Each row is a point on a landscape with many valleys, with its height.
From any point a ball rolls to the lowest of the 2 points nearest to it. It stops when none of these is lower. Distance is the straight distance between rows; heights are no part of it.
Z_760 height 312: [  4  20   7   2  10   4  17  -5 -39 -25   3  23  10  11  14  10  24   4
 -17 -13  -2]
Z_963 height 749: [-10  -1 -15 -16  20   1   6 -18  10   9 -37  12  16  12  31  -6  -3   8
 -22  -6   7]
Z_583 height 192: [  3 -13 -20   3  30  24  24 -17  -1 -22  -4  20  21  18  34 -21 -13   7
   4   1  -3]
Z_180 height 131: [  2  20  20  36 -24   7  -4  13 -29   0   3  13   4  -5 -12  -4 -21 -24
 -13  -9   5]
Z_333 height 540: [  4   2   1  26 -10  13  -9  -8   6  27  -3  -2  21  22   5 -21 -23  -5
 -25  -3   6]
Z_808 height 813: [-20  -5 -12   8 -11 -27 -28   6  23  -7  20 -17 -10  -9   3   3 -24   2
  26   1  -4]
Z_210 height 552: [  9  -1  -7   9  -9  12   5 -12  22  17 -14  11  13  11  -6 -34 -22 -11
 -34 -12   5]
Z_846 height 188: [-16  28  14  13  -9  -9 -22   0 -12 -12  12  -5 -13 -17   5  28  17 -11
   6  -9   4]
Z_69 height 320: [  5 -12 -10  -7  -1 -24  -3 -26  33   2   8  25  10   1  -3 -41 -10  15
 -20  12   2]
Z_417 height 79: [ -2   4   8  -4  -1  -6   0   4 -12   8 -12  15   5  21   6  -2  22 -13
 -15 -50   9]
Z_882 height 269: [ -3  17   4  13  -2   5  13   5 -18 -15   4   2  12   6 -12 -16 -10 -25
  15  -9 -15]
Z_495 height 524: [  4  -1   4  -3   3   3  -7  -8   5  24 -14 -14  19  24  -5 -13 -19   9
 -24 -11   9]
Z_699 height 175: [  1  -4 -11  -6  12   9  16 -13  10   9 -21 -29  19  10  -7  -3  -8   8
  -9  14   2]
Z_711 height 246: [-14   4   3   5   4  12  15   2  -4 -24  10   3  16  10   4 -27   0 -30
  18 -22  -9]
Z_84 height 275: [ 27  14  15  -4   1  -9  15  13  -9   4   0   3  -8 -26 -28   9 -10  18
   5  21 -13]
Z_407 height 481: [ -7 -17  -2 -24   9   0 -24  13  17  21  20 -20  -9  14  -5  -5  -9  15
  32  -4 -13]
Z_794 height 347: [  3 -21  -5  -9  -2 -22   6 -25  28  -1   7  10  12  -7  -5 -18 -12  24
 -26  37   6]
Z_582 height 152: [-20  25  14  29  -7  16 -11  -2 -17 -25  12 -12  -8 -12  17  22  10 -23
   6  -1  15]
Z_748 height 448: [  6  12  -8 -17  26  13  13  -8  -2  -6 -22   9  10  -8  23  10  20  -5
  32   2 -13]
Z_264 height 536: [  3  23 -15   1  -1  22  16   2 -23 -23  25 -15 -24  -6 -22  33  21 -17
  21  -4  -2]
Z_640 height 537: [ 14 -24  -5 -30  14   2  11  13  -1  24  -2  18 -12 -12 -18  55  23  28
   7   9   2]
Z_804 height 493: [-17 -19  12 -22   8   7 -34  20   6  13  30 -16 -16  20  13 -16 -13   5
  12   2  -7]
Z_680 height 291: [  6  16 -13  -1  22  22  13  -2 -35   0 -17  -2   8  17   5  38  15  13
  -9   2  -2]
Z_562 height 78: [  1   1  10  13 -16  12   6  12 -32  -5 -15  36   9   4   2  -6   9 -22
 -30 -29   8]
Z_565 height 484: [ -3 -18 -24   7 -15   2  17 -11  16 -27  -1 -32 -18 -15  -9  14  12  -8
  17  35   6]
Z_389 height 462: [ -7  -5  -1  -2   4   3 -22  -8  33  19  14 -20   1   0  -2 -22 -38  10
  -2   7   5]
Z_143 height 519: [ 27 -11 -14 -17   1  12  15   0 -15  22  -4  23 -15  -8 -14  52  15  25
   8  18   2]
Z_939 height 331: [ -9  -9  -7  -7   0 -15   2 -16  -7 -22   0  15  12  21  18 -16  32  -7
  -8 -16  -1]
Z_444 height 486: [ 18  -4  -4  -7  14   5 -11  -3   2  25 -16   2   8  -2  -2  27   4  16
  22  11  -6]
Z_154 height 551: [ -6  16  11   7 -21 -39  -1   0   2 -30   7  13 -21 -24   5 -17   0  -8
  -8  -7  -2]
Z_863 height 185: [ -9 -15  18 -10   1 -16 -22  10   1  -1  22 -29  -7   9 -21   3  -9  20
 -11 -15   9]
Z_280 height 498: [ 10  14   2   9  -2  -9 -16   9 -15   1  25  10   0  -4 -25  22  11   4
  26  -4 -16]
Z_972 height 273: [  2  -4  -7  -3  -3 -11   0  -9  13  18   7   6  17  33  -1 -31   2   0
  -3 -22  -8]
Z_85 height 322: [  2  20  19   0  -4   2  16  -9  -2 -24 -15   2 -10 -23  27 -14   3   2
 -14  19   1]
Z_847 height 93: [  7   4 -10  20   1  15  -1   6 -26   5   1   3  26  36 -11   5   9  -1
  17   4 -17]
Z_848 height 276: [  6  17   7  16   5   0  -4  -2 -38  -2   7  14  15  19  -4  22  20   0
 -10  -1  -5]
Z_688 height 583: [ -7  -9   6  21 -21  22  -4  13   2  26 -17   8  11   4  -4 -20  -9 -31
 -26 -38   5]
Z_74 height 301: [-17   8  -6 -16   2 -17   7 -16  33   5 -14 -28  -4 -21  -6  -3 -15  -4
   5  -2   8]
Z_297 height 106: [  3  15  18  25 -20  20   3  14 -38   1  -3  30   3 -10   1  -6  -1 -30
 -23 -14  10]
Z_623 height 368: [ 26  24  -5  -7  12  12  39   9 -15 -21  -8   5   2  -7 -10   1  13  -4
  18   4 -25]
Z_493 height 338: [ 23  21  -5  -6   1  10  20   4 -22  -6  -3   2 -10  -5 -22  23  18   4
  15   9 -17]
Z_667 height 239: [-14   2   2   2  -1 -12 -20 -14  20  10  -4  19   8  -6  22  -6  11 -16
  32  -5  -9]
Z_832 height 550: [  7  14  22 -21  13 -12 -20  28 -13   6  19  23 -12 -13 -13   1 -23   3
   2 -20  -7]
Z_917 height 545: [ 15  -4  -4  -8  -9   9  49   5 -12 -18  -4   2 -17 -12  -9  28  32  11
  -7  31   0]
Z_978 height 764: [-10   5  -8 -13  20  18  11 -17  19   9 -28  -7  22   7  23 -16  -5 -13
 -11  -8  12]
Z_560 height 622: [ -4  19  10  21 -11   7  14   0 -11 -29  -5 -11  -2  -2  -2 -18 -17 -18
 -30 -13   9]
Z_157 height 308: [ -8  39   8  12  -9 -15  -6  15  -1  -2  -1   2 -16 -36   2  12 -12  -2
  20  -7  -7]
Z_438 height 641: [  6  20  10   0   2  -6  21   1 -18 -26  -7  -6   1  -5  -9 -12  -3  -7
 -17  -1   2]
Z_356 height 579: [ -5 -14   6  19 -25  -1  -1  -9  -6 -15  -1  39  -1 -11  25 -21  16 -30
 -13 -11   3]
Z_240 height 425: [ -5  18  12 -15   1 -15  -6  -7  23  11 -27  -9  -5 -18   3 -11 -15  -4
 -27 -26  17]
Z_510 height 511: [ 16  -1   4  -5  10  -2  -2  -4   5  29 -32  14  16   9   0 -10 -26   8
 -31 -21   6]
Z_836 height 213: [ -9  11   6  -9   0 -17 -12  -3   6   4  -4  10  10  -2   3  -8  17 -10
  30 -23 -12]
Z_862 height 825: [-11 -15   7 -31   6 -23 -19  13  16 -11  18  -2 -16 -14 -12 -12 -27  12
 -10  -3   2]
Z_708 height 386: [  6 -12   3   5  -9  -7  21  19   9  -6   3 -23 -18 -27 -41  27 -19  16
  -3  26   9]
Z_159 height 296: [  3  -8  -9  -2  -9 -23  -2 -17  16   5  17  21  18  21  -6 -40   2   4
  -3   0  -7]
Z_813 height 479: [  6  -5  22   5   8   4 -43  21 -23   8  26   1  -1  17 -13   8 -16  10
  -3  -4   2]
Z_452 height 392: [-15 -33  -4 -22   9  -2 -14  -9  34  20  27 -10   2  10  11 -22 -12  29
 -24  25  18]
Z_995 height 369: [-12   1   2 -15   3 -15   7 -20   8 -25  -9   8   3   0  24  -9  25  -5
   3  -4   5]
Z_166 height 397: [ -6  16  16  -3  -6 -11  -7 -10  14   5 -28   8 -12 -25  24  -5   4 -13
 -17 -17  16]
Z_802 height 339: [  9  -6  -7  13 -11  -5   3  -9 -18 -27   7 -10   0  -1 -10  14  30   0
   6  22  -7]
Z_175 height 396: [ -6  -6   0  21  -7  -4 -10  -2  -5  25  24 -26   9  44  -4 -24  -2  10
  -1  -3  -3]
Z_503 height 487: [  2   5  16  20  -5  -4 -31   9 -26   3  27  10   3  -1 -13  16  -1   0
   7  -1  -1]
Z_164 height 63: [ 27   2 -18  10   0  19   7   8 -23   8  -5 -12  10  23 -31  19  11   1
  20   5 -10]
Z_550 height 324: [  8  -9 -25 -21  21   6  43   0 -12 -14 -17   1   4   9 -10  15  24  11
   4   8 -11]
Z_376 height 130: [ 18  -4 -10  -7   7  10  26   5   2  12 -29 -25  10   3 -25  14  -5  13
   6  18   1]
Z_293 height 449: [ -9  -5   2 -10  -1  -6 -31  13  28   5  18  -9 -10  -6   2 -23 -56  -2
  -4  -3   3]
Z_120 height 538: [ 12  12 -12  -2  -4  28  20   5 -15 -31  19 -15 -31 -22  -1  33  23  -9
  21   5  -1]
Z_745 height 297: [ 12  -9  -3 -15  33  12  45  -1   1 -30  -7  -2  -4 -17  27  -7   4  24
   8   1  -2]
Z_482 height 475: [ -1   6  -9  -3   2   2  -3 -13  30  27  16 -12  13  14 -13 -36 -27   9
   3   3  -4]
Z_982 height 414: [-15   2 -11  -9  -4   9   9 -16  21   6 -11 -22   8  26   3 -24  -1  -7
 -34 -21  16]
Z_606 height 242: [-15  13 -10  -2 -14  -8  -1  -8  32   2 -12  13  -3 -15  10 -31 -20 -31
   5 -26  -1]
Z_890 height 819: [-21 -16  -2 -19   3 -21 -26  13  23  -4  20 -19 -13 -11  -6  -1 -26  13
  12   1  -3]
Z_112 height 429: [-12  12  14  18  -6   4 -33  18   5  24   6  -8  -3  -5  -2  -3 -47 -12
   4 -19   9]
Z_585 height 525: [  0  21  16  13  -4   2   1   4 -15 -12   2  35   3 -13  26 -11  18 -26
  16   0 -11]
Z_9 height 528: [ -1 -25  13   1  -5 -11 -34 -20  14  11 -10   3  -1   5  28   3  -5  14
 -38   1  22]
Z_571 height 377: [  3 -22 -18   5   0  -3   5  -2   1  19  18 -32  11  42  -8  -9  15  17
   4   3 -12]
Z_386 height 427: [ -2 -21   8  -5  12  19 -37  -3  16  39  25  -6   5  25  26 -19 -26  13
  -6  12   4]
Z_915 height 314: [  9 -11  -4  19  -7   0 -16  -7 -13 -12  19 -13  -8   4 -16  33  17   5
  12  23   3]
Z_397 height 115: [  1  -6  13  -8  -7 -19 -23   3 -10  10   3  19   5  15  -1  -5  12   5
 -13 -37   9]
Z_807 height 472: [ 13  -9  21  -6   2  -3 -13  20   5  26  -8  17  -2   0  -9 -15 -27  -4
 -18 -43  -1]
Z_627 height 153: [ -5  -2  11  37 -32  -8 -14   7 -15  -2   9  24   3  -6  -7 -21 -19 -31
  -4  -7   1]
Z_447 height 157: [ -3  -5 -18  11  24  23  15  -5 -19 -10 -14  27  27  28  32 -12  -7   3
  10   6 -13]
Z_46 height 566: [  3   1 -13  14 -10  26  13 -11  26   4 -15  28  10  -6  10 -40 -12 -33
 -28 -19   5]
Z_916 height 187: [  5  16   8  26   2  18  -3  -4 -19 -22   3 -16   1  -7   5  16   5 -14
  -2  15   2]
Z_486 height 390: [ 18   4  -9   2   9   7  26  -5  -6 -29  -6   6  -2 -12  21  -4  21   4
  18  35 -19]
Z_921 height 303: [-13  -3  -5  -6   3 -12  -7  -2  23   7  -4 -31  -5 -14  -6  11  -2   5
  15   8   5]
Z_779 height 244: [-13   5  -5  -5   5  -3  -2  -5  13  12   4 -11  11  16  -4 -20   7  -9
  21 -19 -10]
Z_352 height 405: [  8 -15  16 -19   5 -14  21  26   2  -4  14  -9 -21 -29 -42  25 -16  21
  -6  20   1]
Z_903 height 567: [ -5   4  13  14 -23 -21  -8  -9   6 -16  -2  29 -14 -17  19 -24  12 -20
 -13 -14   3]
Z_244 height 441: [-18 -19  24 -36  19   8 -15  31  -5 -10  10 -10 -15  -9 -17  24 -15   4
 -27  25   2]
Z_310 height 335: [ -3  34   8   2  -7 -11  -8   5   4   2  -2 -12 -26 -38   3  30  -3   8
  11   9  -1]
Z_659 height 363: [ -1  19  20  -6  -5  -5   8  -5   5 -18 -24  15 -17 -25  39 -11  15  -6
 -12  -6   5]
Z_233 height 515: [ 17   0 -16  -6 -17  25  35  -4 -12 -17   4  -3 -35 -13 -10  38  27  -4
  10  22  12]
Z_646 height 311: [  3  -1  -6  -8  -1 -38   4  16  11 -17  22 -14 -12 -18 -28  -4 -20  10
  20  -3 -17]
Z_375 height 513: [  1 -22  10 -14   3   2 -37   9  13  15  18  18  -4  10   7 -24 -25   1
  -5 -11  -4]
Z_178 height 778: [-16   8   2   4  11  26   2 -11  10  -3 -17 -26  17   8  22 -14 -11 -22
  -5  -8  18]
Z_245 height 211: [-14  -2   8   4  -9 -13 -18   4  14   4  16 -47  -7  12 -16  -9 -23  14
 -12 -13  15]
Z_269 height 457: [ -9 -16  23 -32  19   7 -29  22  -9  -2  17 -16 -15  -1  -4  21 -11  11
 -19   2  11]
Z_751 height 255: [ 13 -21 -12 -20   8 -26  13  -6   3   7  -1  13  18  11 -17  -4  11  24
  10  14 -22]
Z_187 height 344: [-18 -11 -26  -8  -5  -3   7 -22  10   8   6   7   9  46  22 -36  22   3
 -22 -16   3]
Z_852 height 590: [-10 -13   4  38 -27  22  -9   7  -6  16  -9  13  10 -12   0 -17 -15 -36
 -26 -19  16]
Z_547 height 635: [  8   4 -16 -11  22  10  24   2 -27 -22  -6  25   7   6  24  10  27  10
  10   3 -14]
Z_342 height 223: [  5 -31   6 -29  16 -19  -8   4   2   3  12  15   6   6 -11  -3  -2  28
   3  12 -11]
Z_323 height 707: [ -4  -9   2 -17  10 -19  30  -7  14  -2 -17  -9   3 -14 -12   8  14  14
 -12  14   1]
Z_259 height 367: [ -4  35  11   7 -15   0   4   4   6 -13 -12 -14 -29 -44  22  21   2   4
  10  23   2]
Z_594 height 520: [  3  23 -15   1 -11   5  -3   7 -15  -5  21 -13 -27 -16 -28  41   6  -4
  23 -12  -3]
Z_109 height 544: [ -8 -12  15  -3   0  -7 -35 -12  16  13  -8  -2  -7 -13  18   2  -5   4
 -12 -10  21]
Z_787 height 257: [ 10  18  -7  14  23  35   8  -3 -41 -15  -6  13   5  13  28  34  17   9
  -5   9  -3]
Z_853 height 250: [  5 -25  11 -28  15  -5 -11  15   3   8  10   0 -11  -9 -17  20  -4  21
  13  10  -3]
Z_420 height 355: [  7  15  10  -7   4  -6  22  -2 -26 -36  -3  11  -1  -5  19   0  25  14
 -28   1   5]
Z_201 height 471: [ -4 -10  25 -18  17  15 -50  27 -18  12  19   1  -7  13   2  11 -18   2
 -18  -1   5]
Z_674 height 333: [  2  19 -12   0 -12 -27  15  20  -1 -13  14 -21 -24 -25 -28  11 -19   8
  18   6 -14]
Z_933 height 263: [-14  -9  -2  -3  -6 -20 -26 -19  30   4  10   8   3  -1  16 -18   1  -2
  19  -3   0]
Z_959 height 608: [ -8  -1  -1  29 -18  12   1  -7   0 -25   0  -1   4   1  -1 -25 -10 -34
 -41 -16  17]
Z_775 height 605: [ 11 -11 -13 -11   6  -4  31   3 -17   1 -18  23  -4  -6   4  38  35  30
   1  35  -7]
Z_163 height 582: [  5  -3   4  16  -9  16  15  -4  10 -19 -19  25  -3 -21  23 -31  -7 -27
 -25  -9  -2]
Z_268 height 411: [ -3   2  -6 -24  11  -9   5 -12  13  -3 -18   5   1 -14  20   9  34   1
  17   7  -4]
Z_877 height 571: [-19  -5   4  17 -17  15 -10  -1   2  33  -2  -9   3  25   6 -22  -4 -22
 -22 -32  16]
Z_427 height 797: [-20  14  -6  21 -11  -6  -7 -11  14 -23   1 -28  -5  -9   9  -7 -18 -24
   6  10   8]
Z_871 height 266: [  5  27   3  20  -1  -4   3  15  -4  -2   1 -11   9  -2 -30 -11 -27 -14
  13  -3 -12]
Z_970 height 68: [ 28 -16  -9 -14   7  -7  23  12  -7   5   0   9  -2  -9 -38  23  12  22
  22  17 -13]
Z_768 height 440: [ -4   5  14   2   7   1 -33  13  18   6   3 -10  -7 -20   7  -4 -58  -2
  -5   0   6]
Z_814 height 503: [-15 -15   6 -28   8   9 -44  15  15   6  24   8 -13  14  14 -22 -27  -3
   3  11 -13]
Z_566 height 358: [ -1 -15 -21   2   5   3   3  -4 -11  12  -1 -21  13  37   2  10  22  18
   3   7  -7]
Z_661 height 302: [ -5 -11 -11  -7  -9 -23   2  -8  -1  -5   3  21  13  32   0 -25  22  -8
 -12 -31  -3]
Z_287 height 542: [  8   3  30   1  -3 -12 -25  21  -6   2  14  34 -11 -16  -9 -10 -27  -6
  -1 -18  -3]
Z_728 height 222: [-13   4   4  -1  12  26  15   5  -6 -10  -1  17  21   1  26 -22  -5 -30
  19 -26   4]
Z_132 height 265: [-10   4  -7  19  -6   3 -20 -11   9  -3   1   0   4  -1  12   3   7 -22
  45  12  -5]
Z_300 height 43: [ -8   9  11   0  -6  10   1   8 -30  -6   3  25  10  11   1   2  21 -26
 -13 -45  10]
Z_590 height 488: [ 16 -14 -10  -5 -17  14  34   1  -1   2 -10   5 -20  -5 -17  47  23   2
   5  28  29]
Z_692 height 464: [  9 -34  -5  -4  -6   3  36   8  14   9  -9  -3  -9   5 -29  44  10  13
   0  16  20]
Z_626 height 549: [-18   0  13  20  -4  13 -16   2 -27  12  -2  23  16   7  24  10  13 -24
   7 -14  13]
Z_238 height 562: [  3 -14   0 -29  17 -17   8   4 -10  11  -9  15   2  -6  -9  39  35  29
   7   0  -4]
Z_758 height 307: [ 27  15  -1  -5  -8   8  28  15 -14   2   1   0 -21 -25 -30  27  11  18
   7  21 -17]
Z_800 height 298: [  3  -9 -10  28 -12   5 -23   3  -7   3  19 -22  -6  20 -20  23   9   0
  26  12  -4]
Z_363 height 512: [  0 -17   6  14 -10  -6 -21 -17   9  16  -2 -13   9  19  12 -11  -8  14
 -44   6  26]
Z_395 height 806: [-16   5 -19  23 -11 -11 -16   3  15 -16  11 -28  -8 -14   5  11 -16 -10
  24  16  -3]
Z_140 height 424: [  7   1 -10   8  -2  12  -9  -6   4  -2 -16 -16 -15 -18   8  30  20  -5
  29  20   0]
Z_7 height 290: [  2  -1 -10   2  -3 -22   7   2   8 -14  15 -15   1   1 -39 -14 -11   1
  21   3 -19]
Z_743 height 474: [ 17   2  13   0   2 -17  -5  -5 -10   3   0  20  -6 -23   8  15  12  23
   3  24 -11]
Z_184 height 394: [ 25  20  -6  -7  11  22  37  11  -9 -29   2  12  -9 -10  11   3  18  10
  12  19 -21]
Z_796 height 561: [-16   0   9  18 -15  11 -19   3 -10  18  -1   1  16  23  10  -7   7 -18
  -5 -27  16]
Z_725 height 33: [ 31  -8 -20  -5   2   4  11   9  -8  11   2   3   8  14 -37  14   2  14
  27  15 -14]
Z_56 height 470: [  8  15  -7 -11  23  13  -2   1  -2  22 -27   7  13   4   4  16   7  -1
  31  -4 -16]
Z_75 height 224: [ 16  12  -2  17  12  36  14  -1 -32 -24  -4  -8  -1   0  18  26  10  -3
  -3  17   1]
Z_354 height 586: [  6  12  -8 -17  18 -10   5  -6 -18  12 -12  28   1  -4  12  30  31  17
  15   0 -10]
Z_160 height 361: [ -7   9  -4   2 -12 -14  28  13   2 -15  -3 -32 -18 -23 -30  14 -12   5
   1  11   1]
Z_146 height 151: [ -4 -10  13 -14   3 -18 -13   0 -10   3   5  -8   8  14 -12   7  12  17
 -12 -17  12]
Z_114 height 270: [-18  16  -5  -4  -3 -22  -8 -12  28  -5 -14  -6  -7 -25  10 -15 -15 -15
   9 -12   7]
Z_665 height 227: [  5  -9 -27  -2  28  15  28 -19   4 -28  -8   9  21   7  25 -13  -4  11
  -2  24 -11]
Z_756 height 559: [ 21  31  24  -7  10 -12  -5  19 -19  12  12  20  -5 -16 -21  10 -13   8
   9 -16 -16]
Z_851 height 122: [  1   5 -10  15  16  20   7   3 -31  -8  -6  20  30  31  15   4  10  -4
  14   1 -18]
Z_769 height 364: [ 19  -2 -10  13 -10  -1   8 -10  -9 -20   1   3  -5  -9  -2   4  17   1
  20  39 -15]
Z_161 height 789: [-24  12  -2  25  -9  13  -7  -7   7 -11  -6 -20   6   0  12 -15 -19 -34
  -3  -6  14]
Z_521 height 612: [  8  18 -12 -17  17  12  20  -6 -26 -10   4  20  -8  -3  18  32  42   9
  10  -4 -18]
Z_42 height 662: [ -3  19  15 -10   0 -16  23   4 -10 -14  -6 -20  -4 -15 -19   8   3   8
 -29  -7  11]
Z_353 height 426: [-13 -27  18 -31  14  -3   7  34   2 -15  18 -11 -19 -13 -33  23 -22  12
 -18  17  -3]
Z_868 height 218: [ -2  22  21   5  -5 -13 -15   3 -15   1   3  13  -5  -9   1  17  12  -7
  -5 -19  11]
Z_806 height 380: [-15   0 -20 -10   6   3   6 -27  18  15  -2 -17  13  32  15 -21  11   8
 -19  -6  10]
Z_181 height 447: [ -5   2   6 -14   2 -14  -4   4  23   8  -9 -19  -7 -13 -18 -19 -28   4
 -19 -26  11]
Z_686 height 533: [ 18  -8  21  -2  -2  -8 -17   9   6   5   7  23  -6 -12  -7 -22 -45   5
 -18  -7  -2]
Z_350 height 400: [  8  18   1   7   3  10   5  -4   6  -5 -18 -11 -14 -34  19  20  10  -2
  24  30  -2]
Z_809 height 412: [  5  -5 -12  -6   3   4  30   0 -11 -20   1 -36  -4   5 -33  18  17  -2
  -3  10   8]
Z_62 height 496: [ 14  -1   4   7   1  -2   1   0   2  20 -34  25   4  -6   7 -12 -13  -9
 -38 -24  -1]
Z_872 height 730: [ -8  -6  -3 -29  14 -15  16 -16  14  14 -27  -2  11  -3   9  -8   6  11
 -14   0   7]
Z_392 height 360: [ 10  -4 -21 -12  19  22  22   2 -12 -18 -10 -17   9  21  -9   9  19   0
  24   0 -14]
Z_358 height 510: [ -9   8 -13   2  -4  -5  15   1  10 -35  -2 -22 -18 -23  -3   4   8  -9
  19  16  -5]
Z_776 height 529: [ -6  12   1   0  -7 -27  10  -5   5 -30   3  -7 -12 -22  -6  -9   3  -4
   7  11  -8]
Z_289 height 578: [ -6 -18   4  12  -9  -9 -33  -4  -5  24  15  25  18  28  21  -3  19  -1
  11  -7   1]
Z_600 height 574: [ 18   7  -3  -7 -13   5  42   3  -9   4  -9  14 -20 -17  -2  30  37  28
  -3  41  -9]
Z_279 height 274: [ 14  18   8  -1  15  11  27  -4  -9 -14 -23   9  10  -8  29 -14  -7   2
  -6  16  -8]
Z_419 height 570: [-15 -18  10  15 -24  -4 -30   9  -8  28  18  18   4  21   6 -16  15 -12
   1 -25   6]
Z_193 height 469: [  0 -13 -11 -16  13  -4 -14   0  21  36  10  -3   8  23  -3 -19  -4  16
  34  -6 -17]
Z_413 height 588: [ -5 -19  -6   7   0 -13 -26 -15  -5  17 -10  38  10  27  31  -2  13   8
  -6 -11   3]
Z_948 height 225: [  6   3  -6  -4  21  16  26 -14  -5  -3 -33  -9  17   1  16  -2 -15   6
 -17  20   3]
Z_99 height 288: [-18 -14  -9   7 -18 -10 -22 -26  36  11   8  12  -2   7  22 -30   8 -11
 -10 -10  11]
Z_346 height 523: [ 14  -8  14 -10  12  -7 -19   4  11  17  -2  10   8  -2  -4 -17 -24  13
  -2  -5  -4]
Z_470 height 277: [  0 -11  -1  -6   1 -12 -11   4   7   2   8 -14  -6  -6 -17  12   5  14
  26   8  -4]
Z_678 height 409: [ -8  -6   8  24 -12   3 -23   2   2  24  30 -23   0  27  -2 -30 -25   3
  -9  -9   7]
Z_733 height 287: [ 10  -7 -20 -18  15 -15  31  -3  -6  -7 -16   9  16  15 -12  -3  17  21
   3  11 -21]
Z_749 height 325: [ -3   3  -9  -8  18   2   8  -3 -17   8 -23  -7  18  23   3  20  18  17
  -9  -2  -3]
Z_685 height 240: [ -9  -2  -5  15 -11  -9  -5   3   4  -5  15 -46  -2   9 -30   4 -10   4
   0   0   1]
Z_296 height 438: [  0 -21 -13  -9  -9   5  39   0   6  -5 -12 -25  -8   9 -39  28  14  -1
   3  17  14]
Z_988 height 264: [ -9  10   3  11 -12 -14 -17  -4  23  11   3  20   2 -16   4 -24 -30 -24
  24  -9  -2]
Z_235 height 509: [  6  19 -11   9  -5  -1  -9  18 -13   5  16  -6  -7  -4 -37  27  -2  -6
  40 -15 -14]
Z_913 height 463: [ -1 -24 -14   3 -17  -4   5  -3  19  -4  -2 -19 -23 -19 -13  30   4   4
  23  31  10]
Z_534 height 399: [  8  21   8 -11   0  -2  29   2 -19 -23  -1  14  -8 -11  21   8  37  20
 -15  21  -7]
Z_77 height 413: [ -8 -28   3 -22  11  15 -26  -7  22  25  32 -11 -10  23  21 -27 -16  14
 -24  22   8]
Z_840 height 282: [-11  -4  -7  22 -12   0 -31  -1  10   9  21 -18  -1  13   2   4   0  -7
  39   9  -8]
Z_423 height 217: [-24   3  -9   5 -17  16   5   2  18  -4  -3  10   7  -7   7 -35 -10 -41
  -3 -32   2]
Z_517 height 443: [  4   1   8  -7   1 -19  20  -8  -8 -13  -9  17  -5 -17  14   8  23  23
  -1  29  -5]
Z_498 height 687: [ -4  -1  20 -17   0 -24  40   6   2  -7 -11 -13  -7 -22 -22  12  11  23
 -20  11   4]
Z_11 height 461: [ 10  -4  13 -10   3  -1 -16  13  17  18   0  -3  -1   3 -19 -21 -32   8
 -32 -36   9]
Z_231 height 508: [  8  29  17  14 -10  -3   1   3  -6  -4  -1  24  -6 -20  12  -5   8  -6
  15  17 -19]
Z_355 height 370: [ -8 -30   4 -20   5  -9  -8 -14  35   4  19   0   5 -11   0 -15 -22  25
 -26  32  12]
Z_962 height 445: [  9 -11 -16   5  -9  18  -2  -3  16   9 -13 -22 -21 -14  -5  33   4  -5
  28  36  18]
Z_880 height 283: [-18  26   7  16 -13 -13 -11   4  -2  -2   2   7  -4 -18  10  -9 -15 -23
  19 -11   0]
Z_255 height 482: [  5 -10   9   6  -9  -4 -14   2  16  24 -18  31   2  -6   1 -20 -14 -13
 -19 -32  -3]
Z_217 height 94: [ 21   5 -16  -3   5  25  10   9 -10  14 -20 -26   5   9 -24  28  -1   1
  11   5  -1]
Z_662 height 495: [-14 -10   1  15 -12   5 -17 -20   0  16   6 -26   9  38  18 -12   5   7
 -28  -5  19]
Z_610 height 490: [ 11   8  19   8   4 -11 -20  -2  -5   4   3  18  -1 -18   3   3  -4   6
  12  13 -10]
Z_454 height 455: [ -1 -15 -11 -13   9  -6 -11 -12  19  30   4 -11  13  21   5  -7   0  23
  10   6  -5]
Z_477 height 439: [  4 -24   2 -15  18  -2 -30  -3  12  31   7   6  13  23  21  -8 -13  25
   0  10  -1]
Z_295 height 313: [-14 -15 -17   6 -17  -3  -7 -17  25  24  13   7   0  30  19 -32  16  -9
 -21 -22  11]
Z_309 height 592: [  4  -5  11  17  -7  16  16  -3  -7 -26   1  33  -3 -16  42 -32   2 -26
 -15  -5   4]
Z_828 height 241: [ 13  24   9  14   3  -3  13   5  -6  -3 -11 -15   2 -17 -22   4 -21   0
  10  14 -15]
Z_98 height 198: [-21 -11  -4   1  -8  29   9   5   3  -4   2  22   8 -17  18 -31  -5 -45
  10 -37   7]
Z_142 height 420: [-15   5   9  31 -20   0 -24  14   1  15  12 -17   1  10  -7 -14 -33 -16
  -5 -19  11]
Z_15 height 597: [ -6 -17   2  42 -34   9 -14  -4  10   0   3  10  -1  -6  -1 -23 -15 -31
 -38 -12  12]
Z_537 height 247: [ 11  17  18   7  -1  -8  -9   7 -28  13  -3  28  10   5  -2   7   1   2
  -6 -11   0]
Z_150 height 268: [  7 -11 -12  -7  30  20  28  -7   3 -35  -2 -13   8  -3  17  -7   0   8
   8   6  -2]
Z_735 height 539: [ -6  16  12  17  -5   9  -9   3 -21   1   6  24  11   1  12   6  17 -24
  24  -4  -6]
Z_144 height 473: [-23  -7   1   4  -5  -6 -17 -18  15   4  -4 -33   4  11  11  -1   8   4
 -17  -6  22]
Z_292 height 383: [  8 -14 -27  -8   5  27  25   2 -16 -22   4 -29  -2  17 -12  15  25  -4
  11   4   3]
Z_835 height 267: [ -6   6 -23   7  -6  -4   8   7   4 -16   2 -41  -4   8 -37  -1  -7  -6
  22   2  -9]
Z_28 height 501: [ 24 -17 -16  -4   9   7   3   2 -11  27 -10   1   1   8 -11  46  12  23
  20  20  -3]
Z_229 height 446: [-14   6   2  -1   0   6   0 -13   2  -7  -5 -40  10  21  -6  -6   4  -6
 -22  -8  15]

Call two points neighbours if one is among the 2 nearest of the other. Go from one point of each pair to the other, from neighbour to neighbour, staying as low as possible. Name the highest point that can't be avoided.
Z_725, Z_828 | Z_758
Z_98, Z_342 | Z_921
Z_300, Z_828 | Z_120
Z_98, Z_828 | Z_882

Where does a ball stop that starts at each point below?
Z_363 | Z_836
Z_776 | Z_98
Z_626 | Z_582
Z_264 | Z_300
Z_917 | Z_342
Z_163 | Z_725
Z_181 | Z_725
Z_120 | Z_342

For each start below, name every point that the ball comes to, in order.
Z_293 | Z_768, Z_112, Z_142, Z_678, Z_175, Z_571, Z_566, Z_749, Z_680, Z_787, Z_75, Z_916, Z_582
Z_9 | Z_363, Z_662, Z_144, Z_229, Z_982, Z_806, Z_187, Z_295, Z_99, Z_933, Z_667, Z_836
Z_309 | Z_356, Z_903, Z_154, Z_776, Z_358, Z_565, Z_913, Z_962, Z_140, Z_350, Z_259, Z_310, Z_157, Z_880, Z_988, Z_606, Z_423, Z_98
Z_600 | Z_917, Z_233, Z_590, Z_692, Z_296, Z_809, Z_292, Z_392, Z_550, Z_733, Z_751, Z_342
